The views of a scene show one set of named points, each view turned or mirrored, shifted and resized as a whole, with a little noise and some points left out.
(in the rows, 128 means zero)

Scene 1
View 1
k_972: [149 130  96 138 141 117 158 121 138 146 114 148 134 122 118 121 151 121
  87 145 143 145 117  84]
k_416: [134 133 111 191  97  97 153 130 125  81 102  84 133 132  91 115 188 154
 118 146 184 113 187 207]
k_342: [146 122  87 146 114 109 189 143 121 120 103 132 171 118 125 107 160 125
  84 159 132 131 153 133]
k_231: [146 121 100 148 168 118 120 116 141 159 116 144  96 143  89 141 158 127
 102 136 180 138 103  70]
k_309: [141 102  89 174 125  98 160 158 112 108  93 105 149 150  82 121 185 147
 109 157 185 102 175 174]
k_115: [144 128 107 156 148 116 130 114 143 141 115 135 105 134  96 133 162 132
 102 138 175 139 120  98]
k_601: [144 130 103 156 139 113 141 119 138 134 115 129 114 131 100 127 163 133
 102 141 169 135 129 109]
k_759: [146 139 101 142 121 117 171 120 137 131 116 142 148 109 132 112 151 122
  84 149 130 146 131 106]
k_547: [145 118  94 161 119 107 169 140 125 116 104 119 150 131 106 115 170 136
  97 155 157 123 158 149]
k_228: [146 142 104 144 116 116 172 117 138 127 117 139 145 106 134 112 152 122
  85 147 129 147 135 112]
k_146: [148 136  97 135 126 119 173 123 136 139 115 150 149 109 134 113 149 119
  80 150 125 147 125  94]
k_364: [150 129  87 130 109 115 204 139 126 128 109 149 185 102 148  97 149 115
  69 163 104 143 142 113]
k_935: [134 165 133 178 115 114 122  84 154 108 128 106  87 111 106 126 165 141
 116 122 173 148 139 141]
k_572: [150 117  87 137 137 116 175 140 127 142 105 147 153 125 119 116 156 120
  82 156 140 136 129  98]
k_703: [153 116  81 125 142 119 181 140 128 153 108 161 160 121 128 115 148 114
  73 158 126 141 117  75]
View 2
k_231: [110 126  72  72 113 163  81 135 101 134  69 133 104 133 141 166 111  87
 133 131 102  82 130 186]
k_972: [ 94 118 113 111 115 161  68 121 115 123  86 135 160 146 159 142 127 111
 140 126 121 107 151 151]
k_115: [130 131  89  77 111 154  88 137  96 118  85 145 105 132 147 174 123  89
 132 124 100  79 131 154]
k_146: [ 88 115 134 128 116 156  66 115 119 116  96 135 189 151 168 131 140 122
 144 120 128 117 163 129]
k_935: [193 143 141  79 116 160  92 137  72  77 105 177 121 116 164 217 163  98
 134 117 105  71 140  98]
k_759: [101 118 139 128 116 153  72 119 117 110 102 138 182 149 169 139 145 120
 140 117 125 114 164 118]
k_364: [ 67 112 161 163 113 137  70 107 142 117 116 132 216 168 179 104 148 137
 146 105 133 135 183  97]
k_228: [ 99 117 145 134 116 148  72 114 121 110 106 141 188 153 173 135 148 124
 143 115 126 115 167 110]
k_309: [130 146 130 135  83  65 144 143 149 117 141 149  75 173 159 138 132  97
 128  55  75  77 155  68]
k_703: [ 55 109 114 134 115 151  64 113 136 137  89 119 183 163 163 108 120 120
 140 122 125 125 163 153]
k_342: [ 92 124 151 151 103 114  96 119 142 116 123 139 166 167 174 118 142 122
 137  89 112 114 173  88]
k_547: [118 134 140 136 102 103 112 129 136 110 127 148 127 162 164 140 142 110
 133  84  99  94 161  84]
k_416: [182 156 165 131  90  73 144 146 124  81 157 175  87 157 169 177 163 101
 128  56  77  66 157  28]
k_601: [126 132 109  96 109 142  94 133 108 114  96 145 118 142 156 163 131  97
 135 111 103  86 142 132]
View 3
k_572: [159 138 118 121 123 136 119 134 152 155 141 145 100 148 142 112 122 119
 122 140 106 105 165 148]
k_231: [124 128 156 174 108 105 104 122 179 145 175 143  76 147 116 104 135  60
  93 154  82 115 159 170]
k_703: [166 151 101 126 117 131 124 143 158 156 145 150 107 168 138 117 130 132
 124 156 106  95 165 155]
k_601: [132 115 159 142 123 119 103 113 156 139 158 137  90 130 136 106 120  83
  98 125 103 122 157 151]
k_342: [162 127 123  90 136 146 117 127 130 155 125 137 108 129 161 114 106 135
 129 113 124 113 162 133]
k_547: [146 112 151 100 139 145 105 115 131 152 130 130  89 108 156 105 101 105
 123 105 116 125 161 130]
k_759: [156 127 125 116 122 123 118 121 141 133 151 144 122 152 148 122 123 131
 104 123 122 107 158 147]
k_416: [125  76 193  82 156 149  90  87 109 140 125 113  84  62 173 102  80  85
 111  58 131 151 154 113]
k_309: [136 105 170  91 150 161  93 112 130 169 115 117  57  75 160  89  87  78
 135  98 105 141 164 122]
k_146: [160 133 119 122 119 123 123 127 146 139 152 147 121 161 145 122 126 135
 108 134 119 103 158 151]
k_228: [160 127 123 112 124 126 120 122 136 135 146 144 127 152 151 122 119 137
 109 122 128 105 156 144]
k_364: [179 138  96  90 129 142 130 134 129 146 131 146 132 157 161 123 116 165
 128 125 133  97 161 137]
k_935: [115  82 194 143 125  99  96  82 136 102 175 131 114 118 147 119 115  78
  65  83 128 136 142 148]
View 4
k_703: [170 113 126 177 121  78 134 141 137 120 110 107 100 157 119 107 112  97
  93 164  84  90  85  77]
k_972: [163 105 120 159 135  74 141 126 124 125 103 108  93 146 140 116 112 118
  77 155  79 100 111  88]
k_228: [162 111 116 161 140  94 139 123 131 114 110 118  99 133 144 125 135 116
 105 159 111  99 125  96]
k_416: [138 109 129  97 206 128 226  80 114 147 108 170 103  85 133 158 107 147
 115 129 100 116 172 122]
k_309: [144 115 144 118 189 122 230 101 123 153 115 165 109 104  96 141  82 126
 110 133  84 104 131 105]
k_231: [156  94 123 139 147  44 153 120 108 148  89 104  83 151 140 111  73 133
  31 142  26  98 116  83]
k_935: [145  91 105 108 177  75 160  90 100 138  89 123  83 116 184 144 115 162
  59 138  74 118 178 113]
k_115: [154  99 123 135 155  65 158 114 111 142  96 114  88 138 142 121  88 135
  55 144  51 103 128  91]
k_759: [163 111 117 158 140  90 139 121 128 118 106 115  98 135 147 123 130 116
  99 156 104 101 123  96]
k_146: [167 110 118 164 132  88 132 129 132 117 109 112  98 141 142 121 130 111
  97 159 101 100 115  90]
k_364: [171 122 121 175 133 114 139 131 144 106 121 122 109 134 128 123 150  96
 133 163 134  97 109  93]
k_601: [155 102 123 136 158  76 165 113 116 140  99 121  92 132 139 125  96 132
  68 144  64 105 129  95]
k_342: [161 120 128 153 152 116 170 118 138 123 119 136 108 125 120 130 126 108
 124 153 116  99 116  97]
k_547: [154 113 130 134 168 112 189 109 127 136 112 142 104 117 119 135 109 122
 109 143  97 103 131 102]
k_572: [165 112 128 163 139  91 153 129 133 125 111 120 101 141 120 117 112 106
  97 154  89  97 103  86]
View 5
k_115: [128 127 127 155  98 155 152 121 108 122 133 128 112 160 147 134 165 136
 133 110 144 134 147 123]
k_572: [139 140 124 128 102 151 155 143  82 132 124 123 122 151 131 124 130 129
 136 116 150 126 145 145]
k_759: [154 138 127 124 108 141 143 138  76 124 129 115 119 156 130 138 140 129
 132 121 142 132 143 143]
k_146: [150 138 130 123  99 143 141 141  71 128 129 116 124 153 130 138 136 132
 130 124 147 131 143 143]
k_364: [162 146 124 103 116 136 146 154  58 131 123 110 126 149 118 130 116 123
 135 125 143 125 140 161]
k_547: [147 139 111 131 136 146 162 136 102 122 124 119 105 156 133 121 144 116
 145 105 130 126 142 153]
k_342: [154 144 116 117 128 141 156 145  83 126 121 115 114 153 125 123 128 118
 141 113 136 125 141 159]
k_309: [137 139 100 140 153 153 181 133 128 120 117 125  95 157 135 106 146 107
 157  89 125 120 141 158]
k_972: [138 133 132 136  91 150 146 136  83 128 130 122 123 155 137 135 143 136
 129 119 150 132 145 133]
k_935: [151 124 124 151 129 135 136 111 111 103 140 112  93 169 150 156 193 128
 131 111 120 140 141 121]
k_228: [155 139 127 119 112 139 143 140  73 125 128 113 119 154 128 140 138 127
 131 122 140 131 142 146]
k_601: [133 130 124 148 108 152 153 126 106 123 131 124 110 160 143 132 159 132
 136 110 140 131 144 130]
k_416: [154 136  97 137 176 136 168 122 129 105 125 112  80 164 137 124 169 101
 155  91 104 128 137 156]
View 6
k_364: [141 148 140 114 110 103 118  98 146 111 119 145 152 122 145 103 109 123
 124 163 155 128 105 110]
k_228: [137 135 139 116 104 116 122 105 140 113 116 139 142 124 130 118 121 124
 133 149 151 128 119 115]
k_115: [142 115 122 126 104 138 126 134 116 125 106 129 132 121 107 141 134 128
 136 114 134 139 136 129]
k_972: [148 130 122 122  97 124 117 124 131 117 108 131 137 123 117 121 121 122
 129 125 147 132 115 125]
k_601: [138 119 127 126 111 133 129 128 118 124 109 133 137 121 113 138 132 129
 135 123 135 140 138 128]
k_572: [148 137 125 121 111 115 116 121 129 121 109 140 148 122 129 116 115 126
 123 136 142 138 115 123]
k_309: [129 124 143 127 160 120 144 121  97 138 114 152 163 116 140 142 126 146
 127 149 111 160 156 121]
k_416: [104 110 165 125 156 131 162 103 100 134 126 151 154 116 135 160 144 148
 147 161 114 153 181 111]
k_703: [156 143 119 120 101 111 108 123 136 116 107 137 147 123 130 106 109 122
 120 134 150 133 100 124]
k_231: [153 116 109 130  95 140 117 148 114 126 100 123 129 123  99 137 131 124
 130  99 135 139 127 138]
k_935: [116 102 147 122  99 146 146 112 123 119 119 127 122 123 104 157 153 128
 158 130 138 128 164 119]
k_342: [137 139 141 118 127 110 126 105 130 121 117 148 155 120 142 117 115 130
 127 157 139 138 123 114]
k_547: [130 128 142 123 134 120 136 112 117 126 116 147 153 120 135 132 124 135
 131 149 130 145 140 117]

Which points are out of place in each view (at most two, in the order of its rows)? Write none if all are in place.
view 1: k_228
view 2: k_115
view 3: none
view 4: k_703, k_231
view 5: none
view 6: k_416
